A landscape with many valleys, sampled at points; each row gives a point and its height.
A ball rolls from a point to the lowest of its 2 nearest points, and stops where none of them is lower. Distance is the straight distance between rows; heights are no part of it.
J887: [ 14 -11  20 -15   9  10  15  -5   0 -32 -41   2  -7 -25 -26 -36  -7  -2
   7   8]  height 3.67
J132: [ -4  13  24 -38  -2   5   3 -29  -2   5  -8   8  16  -6   4  11  30 -14
  15  -8]  height 5.32
J852: [ 16 -20  14 -16  28  16 -11  23   6   5 -27   9   7   2 -25 -23 -19  -8
  23  25]  height 5.77
J245: [ 17   6  -4 -12   5  -3   4  -5  19  20  21  16   2   6  46   2  -3 -21
  34  -9]  height 4.04
J481: [ -6   4 -24   4 -24  -3  16  -7  -2 -15   9  15 -20   2   1 -11 -14  63
  40  41]  height 1.61
J29: [ -2  13  17  -7 -15  -6 -22 -29  10  19  17 -34  -8  -4   1  23  14  -9
  -3 -13]  height 2.48
J995: [-23 -14   1 -21 -55   1  23 -32 -12   4  -9  28 -17   6  19  19 -25 -11
   9  13]  height 6.83
J961: [ -5 -17  -9  10  12   3   9  24 -21 -16 -26   6 -24  16 -15   7 -27  20
 -19   0]  height 4.42
J387: [-24  27  -1  12   1 -25  11  -3   4  19  13   3  14   3  37  40  14 -21
 -29 -15]  height 2.44
J615: [  1 -10 -14 -27 -12   6   3 -11   6   7   4  32   6  17  27  -8  -8 -19
  43  28]  height 4.65
J709: [ 24   3  23 -21  19   0  -8   8  31  14  -7  -8   2 -22 -39  -2   0 -32
 -29  -8]  height 1.20
J75: [ -3 -15   4   8  33 -12   2 -17   8  28 -15  10 -16 -11  29   7 -10 -13
 -24 -28]  height 3.75
J745: [ 25  20  26  -7  33  16  -3   4   8  10  -7  20  -3 -18 -24   4  26 -36
 -24 -33]  height 1.69
J446: [ 12   2 -12  -6 -39 -14  29   7  -4 -16   2 -13  -7 -20 -16 -19   6  21
 -13 -27]  height 5.56
J504: [-12   4 -26   2 -39   4 -17 -36  -7  19  29  -3  -2  -4  35  37 -22  -1
  18  11]  height 6.12
J900: [-18   4 -28 -17 -26  14 -22 -26  -7  -1  14  -5  -6   4  12  12   5 -20
  12  -7]  height 5.78
J54: [ 29  -7 -15   8  17 -25  23  14  22  -7  -5  17  -3 -18 -11 -20 -42  -5
   5  18]  height 2.96
J193: [ -3   9 -13   3 -16  18 -13  26  -4  -3   6 -14   2   1 -20   2  50  28
 -11 -11]  height 1.80
J167: [ 15  18 -16   1   8  15  -5  26  -1 -17 -10  -1  33 -26 -36 -11  24 -33
  -6  -7]  height 2.73
J311: [ 18 -14  11  27   5  -1  30  24  -2 -23 -11   1 -23  -5  -4 -12 -20  25
   2  -3]  height 3.80
J619: [ 14   6   0 -25  27   8 -24 -11   2  16  -2  13  -8  -9   1  31 -13  -7
 -10 -13]  height 4.50
J538: [  4   9   2 -10   1  -1  -9 -33   5  22   9   4 -19  -5  28  16 -17  45
  -9 -17]  height 6.11
J477: [-16  -6  33  -3  -3  17  -1 -19 -13 -14 -19 -35   6 -16 -10  19  17   8
  12  -6]  height 3.71
J356: [-10  -8 -30  14  15  -7  -7  -1  17  36   4  10  -3   9  36  22 -23  18
  -7   6]  height 6.64
J673: [ -1 -30  24   3  -7  -6   9   4   6  15 -18  -9  -7  15   5  -3 -18   7
  25  15]  height 6.22
J264: [ -2  16 -20   0  -1  19 -12   2   1   3  12 -12  11 -11  19   1  52  11
  15 -11]  height 2.82
J40: [ 22 -12   6  23  -5  13   8 -19 -14 -43 -20   4  -3 -20 -17 -23 -17  -6
  -3  -3]  height 2.86
J277: [ 12 -17  -8  38  23   9 -27  24  -7   3   4   6  -3  18   8  11 -10 -11
  11  15]  height 4.85
J9: [  5   9  28  26  40   5 -28   7  24  34  -4  -7  -1   3 -29  24  -1 -41
 -24   2]  height 2.72
J112: [-22  -4 -31 -11 -43  -2  14 -56  -9   3  18  16  -7   5  29  -2 -25   8
  28  12]  height 6.49
J829: [  9  -5  -7 -23   3   4   9  -3  -6 -19 -19  -8 -10 -23  -5 -12  -8  22
  18  -2]  height 4.35
J688: [  9  -3   2 -20 -25  -4  25  10  16   4   0  -7  -4 -16 -12   2  37  -7
   0 -36]  height 5.76
J758: [ -7 -19   3 -21   9 -12  -2  15   8  24 -23  -8 -10  15 -11  -3   2 -38
  -1   1]  height 2.92
J434: [ 15  11 -24   5   7  -3   2 -16  -4  12   8  26 -20  -4  47   9 -21  28
   3   8]  height 6.39
J731: [  1  -1   7   2 -12   2  -6 -40  -3 -20  12  11   3 -24  -9  -8 -20  26
   7  32]  height 4.56
J625: [ 11  -3  -2  23   7 -20   5  35   9  -6   3   7   2   3 -16  -7 -38 -19
 -14  -6]  height 2.30
J691: [-12 -14  -2 -29  11   4 -13  -2 -14  -7  -9   9  -6  19  10 -21   4 -22
   2   5]  height 2.07
J398: [ 26   0  14  31 -10  16  -3   3  -6 -23  10  -5   7 -17 -13   3  11  -2
   1  -7]  height 1.65
J418: [  3 -12  -5  29 -12   3 -22 -10   1   7  25  18   7  28  10   8 -13  12
  19  23]  height 5.47
J774: [-14   6 -15   2 -29 -20  11 -17  -1 -23  26   0  -5  14   5 -41  -8  35
  25  21]  height 3.68
J767: [  8  -4 -10  -2  27   7  10  32 -19 -38 -11  -6  -6  -1 -14 -42  -3   8
 -21  -4]  height 5.37
J966: [ 18   8  27  28  32  -6  -6  -5   8  37  16 -23  -5   0   2  16  25 -42
 -12 -11]  height 2.35
J118: [  3 -25   4  14  17  11   1  21   2  17 -26  -4 -10  -3 -39 -12  17  10
  -8  -7]  height 4.80
J948: [-14   1  -5  -8  21   4 -41 -14 -11  11   8  -7  11  17  18 -26   6  -6
   4  26]  height 3.38
J765: [-10   3   8   2 -39  -3  -2 -37 -12 -19  -1  -7  -7 -16  -3  24 -20  27
   3   2]  height 5.35
J971: [ -8  17  20  -8   7   5   7   4 -11   1  -7  22  20  24  10  21  25 -16
   7  -1]  height 5.03
J242: [-10  35   5  -6  12 -10  20  24 -26 -34  -8  -5  15  -2   5 -25  16  10
 -11  -2]  height 5.04
J792: [-29  -6  19  17 -53  -9  22 -28 -15  -4  -1  16  11  15  -6  16  24  -3
 -15 -13]  height 7.23
J287: [ 11  -1  33  -2  37   9  -4   3   9   0 -30   7  -3 -16 -21  18 -31  -5
  16  10]  height 5.34
J743: [  8 -29  -1   8  28  22 -20 -15   8  18   0  -3  -6 -13  -3  -9  -9  24
  12  16]  height 6.20
J44: [ -4  -4 -21 -15  17 -19  15   2   9  15 -23  -3   8  -9  19  -2 -11 -35
 -23  -9]  height 3.34
J847: [-17  -2 -12  21 -27   0   5 -30  -5   5   0  37  25 -10  -1  21  24  -5
 -16  -6]  height 7.43
J822: [-15  25   4   4  16  -3  -4  28 -19  -8   2   4  10  19  13   6   9  18
   4  -4]  height 4.58
J414: [  0  -8 -23  -1   8 -14  11  39  13  -6   3 -23  21   7  -6 -25   9  14
   2   7]  height 3.81
J621: [ -2 -17  -4  13  16 -19  33  31  -3   1 -24  -5   4  -1  -2 -15  -7  41
   6  15]  height 4.33
J611: [-19 -12   9   6  11   3  10  -2 -16  -8 -40 -21  23 -16 -18  -3  23  -5
   2   8]  height 4.31
J808: [ 21   3  -5  19  26  13 -35  -4 -13 -12  21   6   2  16   8 -18  15 -16
   4   1]  height 4.28
J274: [ 12  22  13  -4  15 -12  -8  11   2 -25  12  -8 -13  -7  -9 -35 -14  13
 -36 -10]  height 5.65
J429: [  1  -8  12  15  20  16 -20  12 -17  -6 -15  -8 -13   2 -38  -7 -17  -8
 -17  -2]  height 5.00
J616: [-24   3   1 -26 -26  14 -38 -10 -13  -2   8 -11  11  33 -13  10  23 -23
  11  15]  height 5.33
J82: [-13 -16   0  11 -10  -8   6   1  -4   5 -24   3   0  -3 -14  29 -19   9
 -35 -15]  height 4.93
J604: [ -3  -2   6  -8 -11 -18  -8   9   3 -17  31 -11   5  33 -10 -40 -15  36
  -9  24]  height 4.63
J336: [ -7 -12  23   2 -40  -8  43 -37  -8  -8 -13  29   1  -7   9  23  -9  -8
   4 -16]  height 7.04
J755: [ -4  25  11 -13 -25  -4   2  41 -11 -20  25   0   0  27   2  11   7  19
  -3 -11]  height 4.07
J519: [ 25   8   7   9  26  28 -27  10  17  11  18  -7  -4  -7 -30 -21 -10  30
   8  -5]  height 5.72
J120: [ 21  10  -8  18  34   6 -16  -6   8  16  -7  25 -16  -9   5  11 -13 -14
 -40 -35]  height 4.10
J411: [ 12 -26 -14  -4 -29  -2  13  -5   3  -8  -6  15 -24 -17 -18   8  -9  23
 -26 -29]  height 5.28
J991: [-33   3  10   5 -22 -21  31   5 -14  -5   0  -6  -8  37  31   1  14  30
   8  -3]  height 4.36
J191: [  4   2 -16 -19 -21   6  16  13  -1 -18   5 -18 -13 -10  16  -8 -31  36
  44  17]  height 3.74
J231: [ 16  15   3  11  23 -14  12  24  16  -1   6 -15  -5 -22 -24  13 -12 -45
 -24 -10]  height 1.70
J556: [ -6  21   7  11  -7 -16  -2   0   5  24  23 -25   0  -1  19  27  40 -40
 -13 -11]  height 1.94
J974: [ -7   2  -3  12  -3 -36  25  14  13   9   1   5   4  11  27  23  12 -51
 -44 -30]  height 2.85
J624: [-26  -1  -8   2   3 -17  23 -11 -16 -17   5   7   3  44  43 -30  -4  12
   2  16]  height 3.77
J348: [  2 -27   9  -5 -18  -7  22   0  14  22  -9  -3   1   7   6   5  28  10
  16  -6]  height 5.94
J539: [-20   6 -22 -29 -14 -13  15  -9 -14  -4   2  19  -4  33  28 -35   4 -11
   3 -12]  height 3.07
J571: [ 20 -14 -12  26  -5  16  -3  28  14   3   4 -26   2 -33 -32  17   8   6
  10 -15]  height 2.64
J276: [-25 -11   2  -7  25  17 -16   0 -11   1 -33 -21   7   9 -19 -14   1  13
  -3  38]  height 5.02
J600: [ 20   4 -14   3  17   5  13  13   2 -12 -18  22  -3 -31 -21   6  20 -21
 -15 -24]  height 2.20
J963: [ 18   1   0   6  12   4 -35  14  13  12  28   4   0   7 -32  16   7 -47
 -30   3]  height 3.12
J265: [ -4  14  17 -33 -13  -9  18 -13   7  -5 -10  13  22  -9  -8  17 -11   1
  17  14]  height 5.61
J825: [  6   0  12  -4  16  11 -29  -3   2  -9  26  -9 -10   3 -18 -44 -12  19
 -14  16]  height 5.26
J469: [  3  14   1   7  44   8 -14   7  14  22 -19   4  13 -19  12  16 -13 -13
   8   4]  height 4.92
J302: [ -3   3  14  17 -12  14 -18  10  -4   4  25 -17  16  31  -5   3  26 -17
   8  19]  height 4.84
J405: [ -6  12  10 -14 -30  19 -16  14 -21 -16  10   7  14  21 -20  -6  24  26
  18   1]  height 3.19
J594: [  2   0  34 -14  -2  21 -12  -3  20  18   4 -30   4 -13 -19  24  29  -2
  13  -3]  height 3.02
J309: [  5   9 -34   3  10   5  -9  -5  10  16  27   0   2  -1  46  -7  20   3
  10 -27]  height 3.53
J509: [ -5   7  -6 -25 -23  -1  -2  26  -8  -5  13  23  14  46  30   9 -13 -16
  33  22]  height 5.25
J992: [-20 -17 -28   2 -17 -21  -8 -22  10  30   3 -18 -14  -1  25  18 -22   5
   7  10]  height 6.40
J186: [ -4   8 -21   5  -6   2  17  19   3 -18   9 -28  31 -26 -20 -33  16 -11
 -21   4]  height 3.27
J640: [  6   5   0   7   2 -15   6 -14  19 -13  16   0  10 -21 -10 -27 -19  -4
   9  22]  height 3.66
J867: [-21  18  -5  -4  -7  -7  -1 -11 -16  -3   6 -22 -21  -5  26  24 -11  37
  -1  -5]  height 5.81

For each start below, name the point where the ball stops.
J287: J691
J356: J709
J348: J311

Call two points neighbours if one is among the 2 nearest of the other. Go from one point of each pair to the other, from neighbour to neighbour, staying as low as possible. Name the highest point that can't be avoided.
J481, J398: J829
J556, J691: J44
J709, J311: J621
